Points, in no order, along strands that fork, close into loops and pass close to each other.
(in the rows, 128 means zero)
Points whose rows are less than 179 apart are linked; no others are. Some points are linked to none.
J571: [143 110 152 103 106 159 119 160 146 135 157  82 119 125 120 151  68 135
  88 151 111 130  53 153  61  82 187 133 111 136 193  90 166 188 117 147
  99 129  75 150 152 134  94 138]
J628: [ 97 157 106 109 141 159 101 104 171 157 148 167 103 155 126  80 135 135
 155 102 144 114 139 165 112 147 118 170 139 136 103 158 160 148 114 135
 132 144 128 136 160  81 117 130]
J222: [160 188  97  89 118 122 119 139  77 121  71 132 115  91  72 197 133  64
 123 142 114 149 114 148  98 102 117 140 148 113 115 150 106 146 166 187
 130 107 176 103 122 110 123 162]
J607: [147 147 153 102 104 143 115 157 144 153 151  96 123  98 112 156  87 131
  88 148 135 116  31 164 111 117 168 156 151 109 135 122 169 191 117 149
  67 114 105 176 142 154 145 147]
J176: [142 105 107 149 127 155 119 158  98 131 112 152 142 123  70 114 148 107
 183 164 124  99 155 110 110 116 119 112  96 189 129 147 171 160 125 139
 175 132 112 135 153  98 110 147]
J938: [163 131  75  74 126 121 123 143  53 110  82 104 138 101 121 178 112  80
 103 178 115 121 122 135 112  96 120 155  90 159 114  81  73 163 179 133
  84 159 124 155 135  93 109 117]
J201: [135 152 142  98 143  85  80 136 117 135 110  62 119  74 132 172  58 111
  61 149 127 164  69 155 140 114 167 152 159  49 125 152 127 115 110 125
  80 122 142 148 107 138 118 105]
J548: [192 111 160 144 157 120  89 115 184 128 148 159 126 134 185  97  92 105
 111 104 131 126 127 175 124 203 174 185 174 140  94 111 104 116  90 125
 121 202 102  81 147 140 127 114]
J58: [121 129 143 132 136 154 151 117 185 135  97 140 136 158 133 102 150 174
 165 123 158 117 159 132 116 104  96 110  56 138 147 109 128 129 140 108
 149 104  33  51 154 150  88 115]
J947: [104 155 124 101 108 169 196 143 104  99  91  97  97 163 153 107 148 158
  97  65 120 158 134 151  80 102  98  89 125  82  90  85 103 148 157 123
 166 190 110 139 157 118 143 161]
J700: [113 108  91 165 110 107  81 197 146 171 131 146 101 115 100 141  72 101
 129 190  52 118 118 115 140 102 170 123 158 116 137 201 136  85 106 143
 120  90 105 170  97 151  88 145]
J547: [ 92 177 106 132 102 126 126 118 138 143 140 155 130 140 108  74 141 126
 123 136 101 163 133 112 108 103 151 127 168 142 184 108 157 115 155 113
 106 109 137 168 170  89 127 135]
J852: [153 156 109 102 120 140 107 138  88 123  68 120 122  83  72 162 129  94
 119 134 136 165 128 121  86 118 107 107 131  70 102 168 136 145 129 170
 193 104 175  97 137  84 124 164]
J510: [ 85 123 106 132 108 135 157 154 146 124 150 118 107 171 145  87 137 150
 126 126 155  88 133 102 114 165  74  60 116 115  93 140  64 113 134  73
 132 108 138 155  97 122 164 180]
J751: [190  27 116 150 166 131 133 170 195 116  94 113 148 146 153 165  97 130
  96 136 109 108 134  95 138 136 126 105 102 142 119 107  54 141 135  83
 147 178 128 138 123 125 128 112]
J667: [114 107 125 149 128 102 181 120  83  77 138 147 130 164 137 138 131 143
 133  94 156 124 170 108 133 179  98  95 152 120 106  97  42 105 114  91
 177 124 152  74 109 172 191 116]
J68: [132 125 105 171  96 122  99 161  57 121 104 124 151  92  65 141 114  78
 149 156 107 129 171 144  74 101 154 111  87 170 146 162 135 100 133 148
 179 120 135 134 132  48 124 120]
J818: [173  78 148 152 162  89 128 144 162 108 121 176 147 131 132 187 128 108
 153 111 149 100 120 144 143 153 113 132 121 162 130 129 115 153 129 120
 133 145 100  75 166 190 105 159]
J752: [102 173 109  83 135 128 125 115 137 137  98 111 107  87 139 162 145 120
 106 177  92 120 118  68 131  73 131 153 161  95 163 110 108 131 150 118
  99  65  90 144  96 181 116 130]
J474: [117 123 139 132  60 126 147 168 122 104 125 135 134 157 111 103  78 138
  98 125 155 136 120 136  24 141 150 149  93 128 128  89  84 137 156  88
 115 131 117 125 153 107 151 123]
J88: [130 116 130 128 127  84 157 119 134  88 166 166 137 138 169 129 122 127
 115  95 166 105 109 162 122 199 110 150 127 135  88 114 114 137 111 111
 115 133 177 123 118 122 154 154]
J616: [126 149 134 122 105 105  90 191 116 132 107 116 138 120  98 165  44  95
  80 174  85 154  96 130  74  83 184 122 180 112 211 116  95  88 131 107
 118 101 140 140 140 118 117 104]
J910: [146 106 152 159 143 120 165  92 125 128 155 160 140 163 151 156 161 113
 165 101 153 108 167 101 185 183 103 102 148 142 119 129  61  79 104 109
 161 100 155  69  90 186 181 111]
J728: [117 172 115 164 133 119 113 161 110 119 101 125 141 127  91 111  75 121
  70 145  82 204 131 116  72  92 180  98 180  92 194 115  78 105 135  88
 161 128 166 147 129  97 149 117]
J54: [115 127 109  74 129 103 138 115 177 141 138 151 161 170 112 109 115 133
 153 114 140 124 124 168  80 128 124 144  89 160 208  98 140  98 134 132
  91 134 148 131 179 114 101  75]
J939: [140 143 112  97 153 133 105 167 194 179 106 120  98 149 124 129 105 149
 124 123 143  80 112 151 117 165 108 158 136  70 122 152  96 143 154 112
  76 104 130 163 126 130 118 152]
J964: [118 154  90  67  88 169 102 108  89 135 156 103 116 124 165 116 123 153
 144 145 161 106 150  78 156 126  87 114 117 127  26 146  72 169 152  99
  92 179  92 168 160 102 151 131]
J182: [145 131 184 119  81 128 163 122 163  89 161 144 143 140  97 138 136 159
 160 105 152 151  77 167 117 151 126 118 142 129 102 125 203 177 129 157
 125 157 115 108 196 111 140 149]
J811: [135 150 158 129  86 106  96 146 139 139 123  99 107  89  76 153  91 137
  97 169 116 151  59 128 112 123 170 133 168  60 136 199 149 111  99 133
 108  68 161 150  85 153 151 127]
J313: [132 125 113  73 159 149 152 101 110 142  95 103 111 155 143 142 167 128
 129  82 141 138 118 157 129 100  56 134  61 104  80 114 132 175 124 181
 132 159 120 129 160  95 100 121]
J155: [123  78  96 117 115  86 104 106  97 145 145 109 162  98 150 124 142 109
 161 139 148 127 165 120 193 101 133 123  73 183 114 170 198  94 122 130
 114 112 156 119 126 147  99 118]
J721: [116 190 127 132 149 110 106 110  73 159 120  74  99 107  94 107 142 117
  88  97  89 131 135 158 107 109 153 151 113  91 182 121 161 115 118 193
 161  78 139  98 125  76  51  88]
J822: [135 113 152 157 137 129 110 143 109 125  98 151 140  80 125 168 144 114
 149 162 110 122 147 104 178  85 142 138 171 152 142 126 170 134 115 129
 156  92  53  80 143 222 118 150]
J580: [135 109 114  95 174 109 125 120 217 150 110 139 137 157 165 120 105 116
 125 123 140 116 124 145 120 128 134 174 128 153 180  98  85  88 141 119
  97 133 129  97 143 138  83  84]
J672: [110 139 116 144 183 124 132 110 190 125 145 145 121 148 151  88 138 109
 119 115  88 167 141  99 144  95 159 127 176 144 212  86 128  96 138 100
 135 158 138 158 157  93 116 126]
J111: [151 109 127  92 150  88 113 118 136 132 134  63 126 102 167 163  94 130
  74 125 151 151  96 137 175 127 162 152 157  82 106 105 139 161 125  97
  65 175 127 162 152 131 139 115]
J175: [108 139 131 134 165 138  96  93 103 118 149 101 128 121 205 100 102 120
  78 127  90 163 123 139 147  86 197 166 108 166 193  77 130  80 104 132
 124 138 116 111 102 127  77  66]
J648: [152 160  72  83 113 141 117 126  58 119  66 145 135  86  89 195 149  70
 140 181  95 119 138 109 134  81  99 146 120 160 100 133 102 151 179 157
 123 137 139 137 136 115  91 150]
J716: [154 125 172 118 138  70 126 130 159  93 162 172 154 143 168 102  71 119
 100  99 165 139 121 176  95 215 144 185 154 126 118 105 115 144 110 114
 124 152 146 109 148 140 144 129]
J753: [ 89 201 117 138 122  94  89 127 104 134 107 102 103 103  99 119 130 100
  99 114 125 138 147 176 105 120 142 151 118  99 164 149 119  98 126 150
 150  86 127  58 134 110 101  90]
J70: [136 134 127 117 115 171 100 137 158 155 165 140 135 128 132 148 141 159
 137 148 137  92 165 106 167 134 117  98 145 115  97 193 109 133 122 108
 116 129 114 139 132 143 172 116]
J297: [132 101 140 192  95  88  98 155  92 114 174 131 155  91 119 130  61  82
 154 157 142 134 119 173  88 113 200 118 116 208 137 154 222 109  78 160
 135 158 126 122 124 124 104 140]
J350: [126 145 169 120 106 163 141 113 108 122 146 133 149 163  87 165 136 168
 157  91 176 128  97 147 153 176  87  72 175  94 102 141 133 107 122 156
 123 102 181 142 117 175 204  88]
J873: [ 84 128 132  91  92  78 140  83  94 108 181  98 165 127 164 130 155 145
 117 120 173 120  99  84 158 138 100 142  76  98  97 105 141 112 138 105
  58  92 156 145 118 133 151 131]
J288: [138  69 101 200 161 116  96 174 119 103 118 193 134 102 128 128  85  98
 118 143  92 125 146 123 103 129 148 135 148 173 143 116 102 134 120 105
 175 164 109 136 143 114 108 165]
J214: [160 113 130  80 170  80 161 115 136 130  93  86  97 106 166 190 126 120
  96 120 162 136  92 133 174 150 112 156 158  39  99  91 125 163 145 115
  76 182 153 134 122 136 123 132]
J451: [127 142 105  83 129 180 163 120 140 160  83 112 100 184 150 100 153 148
 118  57 134 141 128 176  87 108  69 126  89  79 102  93 116 152 136 161
 159 180 114 116 177  90 111 150]
J212: [145 103 146 122 163 115 119 103 117 148 134  97 137  77 194 198 136 131
  87 150 143 133 155  86 208 111 129 136 155  76  71 167 102 131 112 131
  94 146 122 109  96 183 128 120]
J715: [120 150 117 101 116 172 200 145 108  77 106 117  73 174 181  93 123 163
 112  96 125 123 139 135 114 159 100 110 135 127  39  90  96 171 144  84
 140 216  99 142 160 115 124 135]
J878: [103 142 152 145 143 123 100  92 143 116 155 158 132 146 193  66 105 129
 109 107 102 124 105 160 114 138 178 182 117 199 210  99 143  85 106 133
  97 134 123 104  88 152  74  96]
J236: [131 113 129 103 117 136 125 121 157 135 160 114 152 135 116 117  96 133
 179 132 164 120 106 137 108 107 143 113  79 184 183 133 207 115 115 140
  96 125 104 126 150 148  88 105]
J659: [142  84 154 134 146 140 147 111 148 138 130 117 158 151 142 143 164 163
 145 110 164 100 126 144 148 156  95 110  54 143 119 109 118  97 111 144
 117  95 152 113 112 136 134  92]
J62: [128 150 123 112 153 114 140 122 168 154  79 173 123 144  69 166 136 127
 167 123 138 117 137 136 137 136 102 106 185  84 184 167 158  79 112 169
 172  76 189 111 111 147 140 102]
J256: [127 115 122 180 191 128 106  83 139 150 156  95 122  86 134  95 160 101
 120 118  75 174 125 125 183 103 186 130 141 138 160 166 195 103 109 175
 138 136 159 164  97  93 114 103]
J549: [143 132 156 143  92 133 112 173 119 143 134  88 124 100  88 119  77 101
  99 147  97 140  87 128  38  86 184 126 136 133 198 111 150 136 130 135
 120 105 108 145 146  95 107 168]
J695: [143 107 127 215 197 172  88 141 148 142 103 155 105 129 148 108 126 122
 107 100  87 132 138 172  91 161 168 168 135 129 119 114  95 131  89 149
 180 161 107  80  89 113 129 111]
J76: [112 169 111 110  59 142 116 130 115 164 155 138  98 116  67 114 136  92
 159 124 122 145 109 158 108 136 116 173 140 123 106 172 157 131 189 175
  86  93 158 140 131  87 136 163]
J682: [ 92 142  91 100 114  86 105 120 129 130 116 160 166 149  96 136 101  95
 141 121 147 100 148 157 103 120 110 129  94 157 157 126  91  52 156 135
 119 110 187 130 147  71 126  78]
J948: [127 124 118  84  72 162 117  89  75 117 187  99 137 104 126 124 154 106
 141 139 175 138 119 113 135 129  92 119  90 130  21 155 142 189 144 146
 102 140  98 125 164 101 132 154]
J205: [ 87 118  72 133 118 130 136 147 123 116 122 133 112 164 149  53 138 130
 126 132 131 102 158  95  89 152  90 105  94 133 101 121  99 126 132  88
 156 136 125 158 111  70 143 180]
J711: [158 135 156 162 123 106 143 158 144  92 112 166 142  97  98 196 127 138
 159 126 135 105  93 132 141 117 124 146 154 156 128 109 160 184 135 136
 130 109  68  68 172 207  92 171]
J353: [112 186 145 120 116 199 121  94  71 147 109 143 138 136  96 130 159 139
 145  76 121 145  89 173 108 115 107 175 132 153 105 114 175 158 119 217
 112 133 133 131 148 107 135  86]
J919: [101 129 131 168 127 145  99 127  78 131 156  87 135 113 140  93 114 122
 119 156 101 145 130 150 117  87 204 114 107 178 217 112 175  90  95 142
 140 112 120 134 113 103  97  65]
J828: [122 136 145 132 136 118 151  88 128 108 158 134 139 121 118 131 166 107
 134  83 139 179 116 139 135 127 136 126 171 118 143 115 230 175 100 158
 153 168 131  97 214  97 121 163]
J454: [136 121 125 161  76  68 123 113  54  73 156 152 155  97 116 125 131  83
 159 131 140 145 131 158 116 132 165 146 115 218 135 130 198 127 139 154
 112 132 150 104 130 126 123 153]
J638: [179  81 132 145 165 114  91 129 173 156 145 136 129 119 178 163 125  98
 108 129 128  82 104 136 173 164 121 151 124 116 110 136  78 109 113 136
  76  98 164 130  78 173 119 137]
J343: [ 85 131 178 168 101 116 206 134 144  79 159 148 115 164 125  57 165 169
 172  97 122 130 135 120 102 165 132 107 135 147 113  96 183 137 122 104
 150 128  97 140 135 121 135 163]
J448: [ 99 111  86  86 149  78  95 140 179 153 113 133 116 135 148 117  70 108
 120 144 140 104 117 143 135 135 137 172 134 103 154 124  86 102 152  94
  53 121 150 151 133 114 106 135]
J987: [114 101 140 167 157  82 120  94 152 132 163 125 143 114 136 103 147 115
 152 133 128 172 133 146 177 136 188 124 169 131 182 139 208  83  99 138
 151 131 181 170 105 101 147 134]
J503: [121 110 139 180 154 125 184 136  95  70 137 116 120 104 162 168 138 139
 100  83  88 171 121 101 160 138 143 125 182 105 123  78 132 161 121 106
 196 167 149 132 128 142 171 115]
J13: [141 112 121 149 164 127 137 102 138 141 111 118 121 123 124 126 161  98
 120  90 134 155 145 149 129 128 141 123 127 121 156 111 186 147 112 151
 178 142 153  95 176  98 103 156]
J514: [134 171 168 131 133 113 138 134 164  79 142 208 129 143 151 163 121 160
 140 108 126 108 123 128 159 145 147 161 221 163 117 107 108 156 149 105
  91 167 109 139 153 201 158 109]
J772: [150  82 130 161 163 105 133 139 156 145  62 141 126 118 123 166 158 117
 136 145  97 127 138  83 167 130  89  98 120 101 166 131 106 104 125 104
 157  69 128 126  71 181 124 157]
J854: [127  81 143 173 174  82 139 124 152 123 147 150 148 125 114  82 133 112
 184 128 125 144 150 109 146 127 172  94 126 195 197 130 202  85 112 110
 156 164 160 133 107 125 112 139]
J220: [113 113 140 131 100 131 185 154 200 111  74 145 126 194 103 144 134 197
 165 144 124 109 134 147 128 108  89  50  78  94 149 104  90 134 171 119
 124 114 101 155 127 131 123 137]
J102: [121  93 160 178 162 102 177 123 166 130 125  96 101 122 158  98 188 150
 106  86 142 139 124 113 152 151 104 115  85  96 138  98 178 136 120 137
 154  88 108  95  86 150 117 180]
J671: [114 103 140 149 146  79 142  86 163 127 179 132 129 140 187 129 148  74
 127 116 145 130 158 100 200 156 126 112 177 102  96 135  45  63 119 116
 125 114 160  86  78 169 175 130]
J139: [153 120 160 108  79 140 163 165 142 119  91 118 140 132  95 169 149 192
 147 149 142 108 129  93 127 123  65  58  68  89  89 113 100 157 155 123
 124  89 100 124 134 154 114 136]
J261: [103 168 101 109 120 112  85 126 105 166 107 129 102 114 106  95 123  81
 120 128 143 102 134 163  77 137 117 196 104 119 149 129 126 131 129 145
  86  64  98  70 136 102  88 140]
J518: [116 104  87 190 144 106  76 174 144 171 128 166 122 118 121 128  60  79
 122 157  86 112 122 154 114 128 161 155 133 143 123 176 117 115 121 128
 124 120 104 148 121 125  95 165]
J794: [126 138 142 150  90  78 153 133  69  56 173 172 166 121 122 131 126 101
 140  99 157 128 127 148 112 184 119 130 123 170  82 111 136 139 116 126
 126 125 161 119 129 106 164 142]
J32: [113 161 106 181 158 117 111 172 122 142  97 129 124 133  92  98  83 111
  99 151  89 138 149 141  62 134 154 100 146 105 177 127  79 114 139 105
 163 142 177 161 128  43 129 132]
J650: [ 87 138  80 138 133 118 103 161 135 139 140 135 120 154 111  76  95 115
 134 154 107 106 148 123  83 137 136 117 125 112 147 148  79 123 145  83
 134 142 166 196 123  27 146 158]
J43: [106 112 144 204 112 165  92 144  68 123 154 101 135  93 125 110 108 133
 119 163 126 129 121 146 100 116 203 120  92 176 139 140 187 128  77 157
 149 120 102 162  93 110 114 108]
J97: [156 116 107 111 123 173 160 146 133  92 162 120  86 156 184 102 121 177
 111 105 121  97 138 121 144 180 124 114 144 144  48 119  80 163 114  94
 134 216 133 152 135 117 154 135]
J949: [136 126 121 109 120 156 136 125  83 119  94 114 154 136 110 175 136 162
 123 154 140 125 137  74 123 112  72  82  90  87  94 131  94 123 124 138
 172 114 151 142 103 144 161 111]
J836: [103 177 154 105 127 161 157 100 114 109 141 152 115 157 114 170 182 154
 185 102 146 119 120 107 189 139  60 100 179 116 113 125 139 118 153 151
 123 108 149 129 106 197 175 116]
J795: [163 102 164 133 191 122 113 120 139 156 135 117 132 103 190 200 118 107
  85 142 128  91 134 113 179 124 147 158 152 123 103 104  69  95 114 128
  80 139 117 109  80 171 123  93]
J59: [150 105 134 162 111 148 146 140  64  87 119 121 167 122 107 184 131 171
 107 146 117 121  96  89 141 129 112  86 113 124 122 124 111 152 129 121
 162 103 135 171  88 168 190 112]
J578: [145 100 141 143 172 119 127 139 116 159  97 154 138 112 105 140 196 116
 170 133  90 114 159 167 198  91 140 140 155 188 162 142 207  90 105 158
 146  86 154 128  93 176 124 116]
J985: [127 111 119 122 156 194 100 116 109 125 141  93 136  93 161 165 123 155
 113 165  97 109 133 114 164  69 160 159 124 149 140 160 137 142 115 149
 129 129 101 151 109 149 114  64]
J486: [134 129 136 100  85 122 129  84  89 101 200 131 137 117 164 106 120 121
 141 119 173 135 141 126 117 155 116 143 118 139  45 144 145 186 106 120
 134 177  91  88 187 118 126 139]
J224: [109 148 177 146  82 135 157 152 150 122 166 134 131 180  79 122 131 168
 161 108 186 110 102 140 141 184 106  62 184  91 110 155 137 104  97 119
 131 119 149 144 130 160 210 154]
J848: [132 152 132 115 117 151  91 113 101 163 176 174 139 122 166 145 131 137
 150 127 154  94 161 146 173 168 134 153 134 131  88 200  90 122 101 130
  78 141 131 123 128 161 149 101]
J960: [138 114 123 170 142 126 158 135  73  70 125 128 159  93 117 173 123 157
  93 133 101 165 109  91 141 106 155  99 150 127 144  96 144 148 130 122
 168 133 140 165 119 135 158 101]
J890: [ 75 155 153 120  94 123 196 120 134 123 151 106  96 156 117  73 188 144
 141  86 133 141 109 124 134 145  90 106 146 119 125 102 202 109 109 126
 136 127 131 155 130 113 164 203]
J298: [121 101 139 113 122 104 149  71 120 135 178  84 152 145 177 111 152 159
 105 102 169 137 117 134 141 155 117 118  35 105 111 125 162 112 103 137
 123  98 144 130 120 115 131 104]
J649: [108 129 151 170  63 136 134 154 107 124 129  82 156 135 100 104  97 160
  85 149 160 172 108 127  46 113 167 126  88  87 169 113 108 120 137  84
 136  97 121 109 120 114 168 102]
J452: [133 160 152  92 137 195 147  99 100 137 106 121 138 130 101 155 171 167
 145  87 112 145  92 138 157  96  66 118 105 118 113 119 171 165 123 207
 132 116 114 130 142 129 134  97]
J898: [152 111  99 135 177  89 127 151 189 157  77 154 113 143 111 163 131  98
 127 126 123 116 138 117 141 145  93  94 154  61 169 130  91  94 130 124
 148  80 170  94  91 158 124 155]
J323: [123 178 116  84 120 162  69 119  64 147 129 132 131 107 143 163 111 137
 111 156 165  97 161 164 150 128 143 174 142 128  75 166  77 118 152 120
  68 168 161 118 117 140 142  56]
J601: [126 115 121 132 157 150 123 138 140 129 113  98 116 147 183 110 127 175
  82 100 117 147 127 105 127 123 143 133 118  82 125 105  81 138 128  88
 133 134 107 142 109 136 148 107]
J688: [ 94 141 174 181 108 132 157 129 146 113 119 158 102 153 117  52 151 172
 152 117 130 127 151 138  87 118 120 120 108 146 143 104 155 152 131 110
 156 105  32  84 128 175 129 158]
J453: [ 81 148 142  98  79 145 186 105  92  89 133 114 128 155 101 123 158 145
 176 104 124 141 135  64 162 117  61  81 174 150 105  97 112 102 164 122
 127 119 119 136 124 171 184 127]
J328: [107 187  93 112  99 127  98 133 116 161 149 164  97 138  75  67 125  95
 147 126 140  85 137 163  77 145 124 175 127 135 116 153 134 140 149 172
 103 130 130 120 129  74 108 132]
J233: [117 100 100 111 142 118 126 117 145 152  84 121 119  84 138 131 150  95
 137 153 109 130 168  57 184 100  81 109 105  96 126 164 100 125 128 100
 165  95 109 125 114 142  92 186]
J190: [ 87 125  94 109 133 138 170 141 114 108 138 112 103 189 143 110 137 145
 123 117 146 101 154 121 127 160  60  58 143  89  89 147  37  88 137  81
 162 129 177 105  99 167 186 142]
J149: [132  95 105 141 169 160 117  78 217 133 158 136 118 133 163  97 138 107
 149 113  88 154 149 105 177 102 152 124 176 150 140 150 135 116 124 109
 157 194 123 142 158  94 128 114]
J731: [169 130 136 135 172 156 109 137 159 135  96 189 125 147 167  93  96 133
 132 111 116 109 166 173  89 189 144 193 160 178 117 123  79 136 101 141
 148 182  93  73 144 140 124 101]
J709: [108 118  74 143 132  72 116 138  99 142 103 152 156 111  88 133 112  64
 154 152 111 115 172 147 117 104 124 108  97 169 175 175 127  68 138 129
 176 127 176 118 150  61  97 108]
J237: [161  68  86 140 170 137 127 158 181 159  70  92  92 145 166 100  81 134
  83 131  91 139 145 104 109 142 148 119  95  93 115  98  62 113 137  87
 131 163 133 142 116  89 126 108]
J981: [136 154 106  60 139 157  98 127  73 168 100 106 111 115 153 153 109 136
 124 158 170  95 181 110 162 131 108 145 110 114  50 144  64 134 157 110
  77 166 122 127 110 107 128  71]
J16: [139  85 132  97  88 129 142 114 102 117 156  68 178 100 115 131 116 117
 170 153 158 124 102 105 143 107 141  97  41 179 135 124 216 118 131 144
 108 129 122 147 129 132  95 120]
J639: [119 128 103 108 126 205 125 140 123 126 142 129 109 156 142 119 140 178
 134 139 112  91 144  84 162 123  94  92 134 156  61 162  95 146 132  99
 124 166 121 184 120 104 168  95]
J61: [120 158 120  80 116 105 130 105 115 136  74 115 117  45 123 150 154 108
 121 163  90 156 147  35 116  67 119 132 138  84 135 140 122 126 133 104
 156  76 114 111 104 146  83 157]
J777: [100 145 148 167 122 140 105  89 145 135 145 189 120 150 143  62 148 146
 120 123 137 117 140 156 147 162 149 173 147 162 169 115 116 104 112 112
 125 107 137 112  86 160 135 109]
J213: [130 152 120 113  90 184 112 122  58  94  92  89 131  88  89 147 145 128
 125 132 132 186 133  81  99  99  98  79 127  91  74 149 124 141 140 152
 192 107 125 115 122 108 163 123]
J141: [136 196 180  98 112 143 139 114 133  93 150 175 135 133 142 180 150 177
 134 130 125  74  95 120 170 133 120 160 184 155 131  94 118 165 167 117
  36 140 105 145 127 206 149 130]
J962: [123 153 112 150 170 127 133 111 103 176 131  88 116 113  96  92 152 119
  93 109 101 172 157 142 108 112 146 114 104  84 160 126 177 129 103 186
 175 113 167 134 174  41  80 116]
J47: [110 121 132 163 114 103 150 132 120 115 139  79 146 132 142  97 119 176
  77 138 123 161 122 114  91 108 160 102  78  91 184  91 126 111 128  79
 134  89 119 152 109 118 144 123]
J988: [130 142 140  80  55 164 149 119 136 112 119 112 130 130  59 133 160 144
 181 166 100 164 142  55 165  81 105  87 182 132 140 153 132 110 171 117
 129 111 111 172 119 142 168 120]
J165: [142  69 135 146 146  96 126 121 118 132 138 140 150 120 128 106 168 124
 185 126 138  99 172 110 188 114 137 120  98 202 153 139 189  90 133 111
 133 110 119 120  95 167 125 145]
J819: [114 131 158 200 172 155  82 129 142 156 155 133 114 132 147  66  89 126
  75 117 114 142 103 189  91 173 191 179 125 136 144 127 137 142  72 143
 152 158 124 126 108  79 104 121]
J39: [121 113 112 145 142 193 115 108 212 132 160 150  95 154 154  48 154 144
 167 121 114 124 172 118 130 141 119 128 160 164 110 161 122 133 116 107
 165 171  90 115 140  95 128 137]
J495: [150 143 153  94  88 138 133 122 187 134 157  98 131 118  92 147 123 144
 131 136 139 161  69 128 127 110 131 132 153  81 133 152 180 176 150 147
  70 131  94 151 186 139 139 160]
J869: [144 116 112  98 138 152 116 125 172 163 123 148 125 149 146 132 120 131
 151 136 161  97 175 123 111 123  83 121  72 144 102 146  79 157 137 103
 125 134  52  75 185 140  81 131]
J75: [165 103 101 131 170 117 102 148 200 175 106 139  97 138 126 137 139 104
 139 114 121  65 113 128 144 168  81 138 107  94 104 144  66 131 142 143
 109  97 144 128  94 134  96 154]
J208: [132 137 146 140  70 109  97 148 133 162 124 119 119  94  81 112 132 125
 139 170 101 137 123 114 133 106 162 118 175 117 134 196 182 105 113 139
 127  62 128 159  76 158 130 146]
J334: [142 144 128  99  81 121 112 127 100 125 135 141 143 166 148  74  73 138
 110 128 159 118 112 163  35 154 133 174  76 146  98 113  92 163 134 107
  88 146  91 117 157 118 126 131]
J493: [114 177 154  91 103 113 141 121 122 124 126 142 129 120 127 186 169 136
 136 169 135 108  80  93 151  93 110 156 171 136 163 118 131 123 173 132
  52  64 121 143  99 206 145 139]
J322: [143 112  92  54 145 134 121 100  61 111 134 116 145 101 150 148 129 110
 120 152 146 122 121 108 144  96 118 158  72 187  92  89 130 190 141 149
 100 180 118 158 154 110  96 113]
J986: [131 106 104 141 142  99 117 139 136 178  95 169 111 117  75 151 174 121
 169 130 110 110 178 152 176 125 117 146 157 127 134 195 160  88 114 182
 160  69 174 117  80 146 119 113]
J995: [163  76 143 182 177 119 123 157 156  97 117 182 156 127 129 150  89 106
 120 125 111 136 120 131 134 135 174 146 170 162 172 100 131 127 117 123
 166 159  96  89 156 154 118 128]
J684: [138 117 147 158 166 120 186 104 138  88 146  90 118 109 168 161 194 145
 104  83  99 155  95 103 192 139 109 115 136  92 114  95 162 161 105 134
 180 129 160 125 105 142 143 159]
J352: [150 156 170  84 107 128 128 108 118 127 169 120 125 151 160  93 117 160
 124 112 173 122 118 152  98 157 112 176  74 116  69 129 113 184 112 126
  96 161  73 100 161 147 120 116]
J532: [176  59 115  94 183 108 136 104 128 110 110  67 141 121 163 172 132 107
 103 147 147 125 108 103 163 102 122 140  64 148 118 102 116 190 133 106
 102 185 117 131 143 136  61 121]
J978: [ 75 178 141 125  97 141 156 124 115 148 137 122 119 145  81  64 179 116
 158 125 128 163 158 125 106 114 118  95 163 126 144 122 192  91 137 145
 146 132 167 151 147  49 149 172]
J312: [133 146 148 123  63 179 144 141 117 133 112 129 112 117  57 103 162 135
 162 169 102 159 125  91 115 116 141 124 178 134 137 165 165 133 165 117
 130  83 139 181  83 128 178 178]
J245: [145  97 144 115 131 109 176 150 203 124  98 144 149 212 147 142 125 173
 143 104 158  94 133 157 112 150  73  76  67 135 119 109  76 100 139 118
 123 147 139 122 145 116 120 105]

A tip is a point with one link. Name the tips that can be reached along the links from each point below, in the order of the rows.
J721 | J76, J671, J869
J709 | J176, J212, J256, J514
J245 | J873, J102, J532
J731 | J777, J819
J848 | J751, J353
J312 | J822, J214, J224

A piece is all that can be reached along the links. How many separate loops has the piece of each point below (a circle has one, a figure eight two, a Y none), and how many tips (points with one link)?
J13 | loops 0, tips 3
J220 | loops 0, tips 3
J794 | loops 0, tips 2
J75 | loops 1, tips 4
